Each scene shows the same named points in several views. A view is turned or mirrored, shifted and resized as a whole, has a little noise and may leave points out.
In the rows, 128 means zero.

Scene 1
View 1
<100>: [122 128 110 116 163 150 185 107 160 137 122 127 135  98 153 123 160 126
 117 156  92 159 125 106 122 129]
<117>: [115 109 112 113 156 148 175  96 117 137 108 137 145 108 159 138 136 100
 127 150 110 168 105 130 134 116]
<212>: [156 131 144 128 128 153 116 109 103 106 122 114 151 144 113 126 109 127
 146 125 186 131  90 126 105 109]
<70>: [113 106 112 110 158 150 179  91 114 136 103 137 146 112 162 141 132  97
 128 149 110 171 100 131 138 114]
<184>: [126 128 111 114 178 154 200 100 179 141 110 123 132  97 157 118 166 125
 112 166  77 159 119  86 127 128]
<179>: [146 103 147 122 154 157 157  80 100 111  82 117 158 155 136 131 104  94
 146 145 158 151  57 114 139  95]
<63>: [120 119 111 116 143 146 154 109 117 133 126 133 140 106 149 135 136 117
 128 142 125 159 118 135 118 123]
<162>: [125 128 113 116 158 149 173 108 148 134 123 129 138 101 149 124 153 127
 122 151 104 156 122 114 119 128]
<130>: [122 135 107 117 146 145 156 120 142 135 142 131 133  92 146 128 154 133
 121 141 112 153 139 126 106 133]
<164>: [166 125 160 129 136 160 126  97 103  97 103 106 156 163 112 122  99 117
 151 132 194 129  67 112 114  99]
<82>: [105 120  94 110 136 139 150 120 110 140 143 144 136  88 156 140 144 121
 126 135 114 166 140 157 113 132]
<148>: [152 144 132 129 132 153 128 122 136 111 140 116 141 120 118 119 137 146
 134 131 158 127 121 115  96 125]
View 2
<63>: [133  97 148  93 135 141 128 149 129 102 118  98 110 159 141 156 131  84
 162 132 127 112 132 113 160 160]
<130>: [152 125 133  93 129 136 134 173 142 107 109 112 114 164 179 148 113  55
 176 151 151 125 113 116 173 132]
<184>: [197 101 137 100 117 166 140 142 174 172  91 132  91 205 227 228 118  83
 210 170 142 111  78 114 159 234]
<164>: [102  37 137  58 107 162 198 127 187  68 183 180 152 162  70 159 182 200
 109  73  80  90 175  73 149 133]
<70>: [130  75 163 107 143 150 116 123 123 124 106  75  92 173 137 189 140 102
 169 131 111 102 133 119 154 226]
<162>: [164 106 135  93 123 152 138 155 153 126 106 120 108 178 183 177 123  78
 182 149 140 116 107 116 165 177]
<117>: [131  83 160 105 143 148 118 128 126 121 107  83  96 171 144 183 136  97
 169 139 115 105 128 118 155 215]
<100>: [175 112 136  97 121 153 132 155 156 141  98 119 102 189 201 188 117  71
 193 161 147 116  94 117 166 189]
<148>: [135 102 117  66 107 145 180 176 175  78 154 172 141 158 143 136 136 110
 146 114 136 120 139  89 171  80]
<212>: [104  65 130  64 114 147 180 149 167  57 172 161 150 151  84 137 166 159
 113  83 101 103 173  84 158 104]
<82>: [124 124 152 106 148 125 102 162  99  91 101  66 102 147 146 134 115  43
 167 142 146 123 132 126 170 146]
<179>: [108  27 159  81 126 167 168 100 165 101 156 135 125 178  83 200 182 191
 130  87  67  82 164  89 140 216]
View 3
<179>: [204  94 113 104 128 102 147 168 110 116 133 108 179 150 130 114 114 131
 128 115 136 154 123 142 100 135]
<100>: [121 125 128 161 157  65 139 157  95 112 141 116 113 133 121 139 100 154
 132 117 128 119 119 130 137 136]
<148>: [117  99 129 145 141 128 132 167  72 137 121 103 141 124 117 107 114 169
 117 101 130 166 140 120 106 122]
<117>: [167 123 111 144 153  78 145 155 117 121 136 131 140 142 126 130 102 146
 139 112 131 119 115 138 121 143]
<70>: [175 122 109 139 154  78 143 155 121 118 138 133 141 144 128 131 102 143
 142 114 132 118 112 139 120 144]
<164>: [178  76 124  99 115 136 141 179  80 125 124  88 183 142 124  96 123 142
 111 108 135 186 138 131  89 121]
<212>: [160  85 121 118 128 144 137 170  83 140 118 103 170 132 122  97 121 159
 116  98 134 180 140 127  88 123]
<130>: [115 124 122 167 160  97 135 154  94 133 128 127 118 126 117 126 103 170
 130 103 128 130 125 126 122 135]
<63>: [146 118 114 151 157 101 138 155 105 133 128 131 137 133 121 122 105 162
 135 103 132 131 122 132 113 138]
View 4
<117>: [121 117 132 100 139 114 121 132 100 129 127 114 156 172 117 108 103  91
 130  81 170 117 103 108 115 146]
<63>: [127 121 133 133 144 112 105 134 107 129 137 110 142 160 128 104 102 102
 135 105 154 117 102 112 121 132]
<164>: [ 84 104  91 165 102 112 170 148 172  99 167 149 182 159 108 142  96 167
 110 127 194 124  91 103 194 142]
<179>: [ 88 106 105 105 112 116 181 142 144 108 147 144 192 178 100 135 103 131
 110  84 208 120  92  93 168 159]
<148>: [119 115 129 209 130 113 108 153 145 118 174 121 128 135 134 124  92 151
 134 159 147 128  91 115 151 116]
<130>: [142 123 160 152 152 117  91 145  96 134 149 100 117 150 135 111  98 100
 147 119 139 121  93 110 102 125]
<82>: [140 126 130 130 150 104  68 119  91 138 123 101 132 158 133  84 101  85
 142 106 137 117 112 126 101 122]
<70>: [121 119 138  88 141 115 130 131  94 130 126 113 157 177 113 107 105  85
 131  70 175 116  98 104 113 152]
<212>: [ 97 109  92 178 111 105 137 140 163 109 160 139 166 153 120 124  96 158
 119 140 176 121  98 117 180 127]
<100>: [138 123 186 125 159 128 119 159  87 138 153  96 116 157 127 126 104  89
 147  99 153 122  78  91  88 143]
<184>: [140 121 217 102 165 144 148 176  77 140 161  95 113 165 119 148 104  76
 148  81 164 127  64  73  76 160]
<162>: [135 122 172 132 152 124 117 155  97 134 151 102 125 157 126 123 102  95
 143 105 155 123  84  98 101 140]
View 5
<82>: [123 104 157 116 114  97 116 145  82 107 141 105 144 113 116 135 164 113
  93  92 136 165 115 174 120 152]
<117>: [108 100 153 128  73 118 119 149  92 106 145 120 146 143 139 119 106 159
 132 113 124 198 103 156 175 105]
<148>: [ 55  91 115 122 103  56 104  87 172 150 102 161 113 151 155 144 123 103
  74 100 143 159 185 117 108 126]
<130>: [106  97 137 110 107  89  94 129 134 107 162 144 127 103 134 143 134 110
  93  89 152 160 138 164 130 120]
<63>: [101 101 143 127  90  97 117 133 109 117 127 124 138 138 137 128 128 134
 104 104 132 179 129 147 141 130]
<70>: [107 101 156 132  69 121 127 154  88 105 141 116 147 153 138 114 101 168
 136 117 120 205 101 154 180 104]
<100>: [112  97 135 109  90 112  84 139 141  93 193 158 123 100 143 138 100 130
 121  97 157 180 120 171 167  85]
<164>: [  4  92 120 158  51  58 146  69 167 183  30 156 123 247 191 110  71 166
 103 140  98 200 197  56 148 113]
<184>: [121  95 127 107  68 126  76 150 154  78 228 173 116  96 153 136  65 149
 142 101 166 196 109 174 199  45]
<179>: [ 47 100 141 158  38  99 148 116 122 148  72 132 140 228 180  98  62 194
 138 145  96 224 141  91 188  96]
<212>: [ 31  94 126 144  80  58 137  80 150 170  45 140 127 204 166 122 112 134
  83 123 110 177 188  84 118 137]
<162>: [107  96 135 113  90 104  94 136 133 105 171 151 122 111 142 139 107 128
 114  99 152 176 128 161 152  97]

Which points are out of place in each view (at most two, in the order of its rows)? Write none if all are in place.
view 1: <184>
view 2: none
view 3: <179>
view 4: <117>, <148>
view 5: <164>
